Each scene shows the same named points in several views. A view is turned or mirrored, and shifted as a whole, has a little noise and may leave points out.

Scene 1
View 1
j483: 74 4 23 23 19 -4 55 -2 1 15 -30 11 1 33 28 -19 -28 32 -15 32 14 41 -9 -20
j482: -2 12 -2 -21 40 -24 50 29 -6 12 -9 -13 9 44 -22 21 -8 20 -2 25 19 24 -7 -2
j429: 52 4 -18 -7 47 -28 60 8 -1 42 33 -12 15 57 -13 9 -26 16 33 32 13 43 -42 -30
j523: 3 12 -10 -21 44 -28 52 24 -4 18 6 -16 13 47 -25 22 -11 17 8 27 20 28 -15 -5
j432: 58 4 45 27 5 6 54 4 -2 -12 -74 18 -6 22 36 -20 -18 42 -53 28 16 33 21 -6
j23: 29 31 13 5 43 -7 53 19 12 4 -9 -6 12 25 14 -3 -9 18 -7 35 14 24 -18 2
j237: 41 -16 -11 -11 26 -30 56 7 -19 35 -1 -6 6 62 -23 15 -27 29 12 22 18 46 -14 -31
j267: 62 26 20 24 34 -1 55 7 15 7 -13 4 8 24 31 -17 -19 23 -8 36 11 33 -22 -8
j321: -1 24 2 -14 44 -17 51 29 4 5 -7 -13 12 34 -11 16 -4 16 -2 29 18 19 -11 6
j689: 11 20 -15 -20 53 -26 53 24 4 26 24 -18 17 45 -21 20 -13 14 24 31 17 28 -32 -6
j252: 68 -14 14 12 11 -13 57 -2 -12 21 -30 8 -1 49 9 -8 -31 36 -14 25 14 46 -3 -29
j218: 76 46 39 44 36 15 54 5 31 -8 -26 11 6 4 65 -36 -17 24 -23 42 10 27 -21 3
View 2
j689: -31 0 9 -29 5 -12 -30 -41 23 -18 -20 25 -55 62 38 -86 -37 2 12 4 5 3 -39 52
j23: -12 -6 -1 -27 -9 -14 2 -17 2 -8 -1 16 -31 41 2 -54 -42 -14 -9 18 1 13 -30 32
j523: -21 -3 4 -30 1 -10 -27 -51 13 -13 -15 30 -61 66 17 -79 -34 5 -3 -6 4 9 -35 49
j429: -38 26 10 -17 3 12 -44 -29 26 -34 -26 22 -38 38 52 -95 -30 0 24 -8 8 4 -30 33
j252: -7 28 -4 -9 -18 32 -20 -19 -5 -27 -7 20 -20 10 -2 -59 -20 -9 -12 -16 7 25 -8 -6
j482: -14 -8 4 -31 -5 -10 -20 -52 6 -9 -10 31 -61 65 4 -69 -35 3 -11 -2 5 13 -32 45
j432: 15 10 -14 -15 -28 15 23 -1 -26 -6 19 12 -6 3 -41 -23 -32 -23 -37 6 1 32 -4 -13
j483: -9 23 -6 -13 -17 15 1 8 -3 -21 3 10 -4 3 3 -49 -32 -22 -5 8 2 20 -14 -3
j218: -10 8 -9 -19 -15 -11 31 41 -5 -10 15 -6 17 -3 6 -35 -52 -38 -3 42 -2 13 -21 3
j237: -19 23 5 -15 -7 24 -45 -48 11 -30 -22 31 -47 39 20 -82 -17 7 0 -27 8 17 -21 20
j321: -14 -12 1 -33 -5 -20 -8 -39 6 -5 -4 24 -54 62 4 -63 -41 -3 -9 10 3 11 -37 48
View 3
j432: 17 -14 -6 28 -21 29 -4 29 4 -11 -2 32 17 -43 6 10 -28 30 17 -28 -34 22 -37 9
j237: -18 -1 2 9 -9 -12 38 -27 -31 37 14 -5 13 -55 -22 -34 41 11 6 17 33 16 -15 16
j252: 8 -11 -8 8 -16 7 28 -4 -20 20 2 6 6 -48 1 -9 19 12 6 -4 -7 18 -27 17
j23: -2 21 5 27 -15 0 -29 -4 -12 -3 20 -16 23 -39 -17 -22 10 31 21 -10 31 27 -7 17
j482: -36 15 15 32 -8 -8 6 -16 -18 18 27 7 36 -57 -45 -44 17 26 14 18 51 21 -11 8
j483: 23 -2 -10 11 -19 12 -5 4 -14 0 3 -10 4 -34 13 1 11 18 13 -22 -10 22 -20 22
j267: 19 12 -6 15 -19 7 -27 1 -12 -3 11 -24 8 -32 8 -7 12 24 18 -23 8 26 -9 21
j689: -25 27 11 20 -8 -20 -8 -29 -28 18 29 -31 24 -48 -35 -47 39 23 17 13 65 26 6 16
j523: -31 19 13 27 -8 -12 1 -21 -21 19 30 -9 30 -53 -40 -46 25 26 16 15 58 24 -4 13
View 4
j429: -15 45 -33 -3 -44 7 46 -5 40 -2 -31 -56 -11 -34 -17 -39 41 31 55 24 5 -2 10 -23
j321: 10 15 -8 -50 -41 17 17 -16 52 12 -24 -16 0 -18 -54 -33 15 28 26 14 -30 -17 13 -13
j689: -6 37 -24 -31 -56 13 43 -15 53 3 -24 -38 -1 -26 -47 -40 37 37 42 24 -20 -12 14 -17
j237: -10 26 -21 -20 -18 3 30 3 45 9 -36 -47 5 -48 -1 -47 20 33 54 -1 -10 -1 4 -26
j252: 4 6 -10 -9 7 -2 -6 8 27 17 -45 -31 -16 -31 8 -28 -1 6 46 -6 7 -2 1 -27
j218: 33 -8 -8 9 -13 1 -38 -7 2 16 -40 2 -66 27 -35 18 2 -32 14 34 27 -17 11 -15
j523: -3 27 -15 -44 -42 13 34 -11 56 9 -26 -31 9 -32 -42 -45 24 39 39 8 -32 -14 10 -18
j23: 12 12 -11 -27 -34 10 5 -13 36 10 -29 -14 -22 -6 -47 -17 13 11 26 23 -12 -17 13 -15
j482: 2 16 -7 -52 -37 14 24 -12 57 12 -26 -21 10 -29 -44 -42 13 35 34 4 -35 -14 10 -17
j483: 14 2 -10 2 -3 0 -18 2 17 17 -43 -21 -36 -8 -8 -9 1 -9 34 13 17 -8 6 -22
j267: 15 8 -16 -4 -22 4 -8 -6 20 11 -37 -18 -40 1 -30 -8 13 -6 29 26 11 -13 11 -18
j432: 30 -27 9 -27 23 -2 -47 7 20 31 -46 4 -28 -4 -9 -7 -27 -19 23 -10 1 -14 1 -22
View 5
j252: -22 -1 -21 45 7 -9 19 -3 -6 15 -25 4 46 18 -7 6 -7 -8 -30 13 28 7 10 -12
j218: 19 15 9 -36 17 18 22 -16 13 -18 -15 -38 29 -7 -14 -11 -11 -39 2 14 40 2 -2 21
j483: -6 4 -8 13 11 4 18 -10 2 -2 -19 -12 42 9 -11 1 -9 -24 -17 15 38 6 3 3
j23: -3 23 8 6 1 11 20 27 3 0 -24 -11 30 -19 3 -3 13 -5 -7 14 7 -4 42 7
j267: 3 17 5 -5 8 13 19 5 4 -7 -18 -20 34 -8 -5 -5 -1 -21 -6 16 25 0 18 12
j482: -20 24 0 41 -8 -2 25 46 -1 19 -32 4 29 -18 16 0 26 21 -15 12 -17 -12 70 -6
j321: -11 27 6 23 -5 2 26 43 2 13 -30 -4 25 -23 16 -3 24 16 -11 12 -14 -12 65 2
j523: -23 29 4 48 -10 6 18 55 -6 14 -32 9 36 -18 14 8 28 19 -18 19 -13 -9 70 -5
j429: -30 31 11 66 -9 27 -10 57 -18 -11 -21 21 67 -9 3 26 18 -6 -24 36 20 8 45 -1
j237: -35 13 -11 75 -4 1 7 37 -16 14 -28 23 54 6 6 18 12 10 -33 23 10 3 41 -14
View 6
j689: 0 -2 -7 3 -62 17 -12 4 6 61 7 17 10 18 -3 -8 7 -48 40 -41 21 -10 20 46
j237: 10 -33 -12 -6 -21 3 -19 -7 10 59 15 -11 30 28 19 -24 17 -38 46 -42 32 13 7 35
j523: 7 -12 -9 -2 -62 7 3 1 8 65 11 18 14 22 8 -25 16 -41 41 -45 19 -12 11 51
j23: -13 -18 -28 -2 -53 3 12 -4 11 38 6 15 7 25 5 -11 2 -10 13 -17 -21 -12 7 41
j252: -1 -53 -31 -9 0 -11 -6 -16 14 38 14 -23 31 35 27 -25 13 -3 19 -18 -2 19 -6 22
j429: -6 -12 -4 6 -30 25 -45 0 6 57 4 -3 19 21 -6 8 -2 -57 47 -34 41 12 28 29
j267: -22 -28 -35 -2 -28 2 0 -9 13 23 4 -2 10 29 4 1 -5 2 1 -1 -30 1 6 26
j432: -9 -61 -53 -18 -10 -30 36 -20 18 20 17 -14 25 41 38 -39 17 38 -8 -3 -52 3 -25 31
j483: -17 -43 -41 -6 -10 -6 -2 -15 14 22 7 -16 20 37 15 -8 -1 11 3 1 -29 11 -3 20
j321: 2 -12 -18 -5 -71 2 21 0 11 56 11 24 10 20 9 -27 15 -25 27 -36 -5 -20 7 54
j218: -36 -29 -51 0 -28 -2 12 -13 16 3 -2 -1 2 33 2 10 -15 30 -24 22 -66 -5 4 21
j482: 9 -15 -12 -6 -64 -2 17 -2 9 62 14 18 15 20 15 -34 19 -32 37 -44 7 -17 6 56

Which points are out of place in each view (at most two, in the order of its rows)? Write none if all are in place.
view 1 => j483
view 2 => j23
view 3 => j482
view 4 => j218
view 5 => j267
view 6 => j429
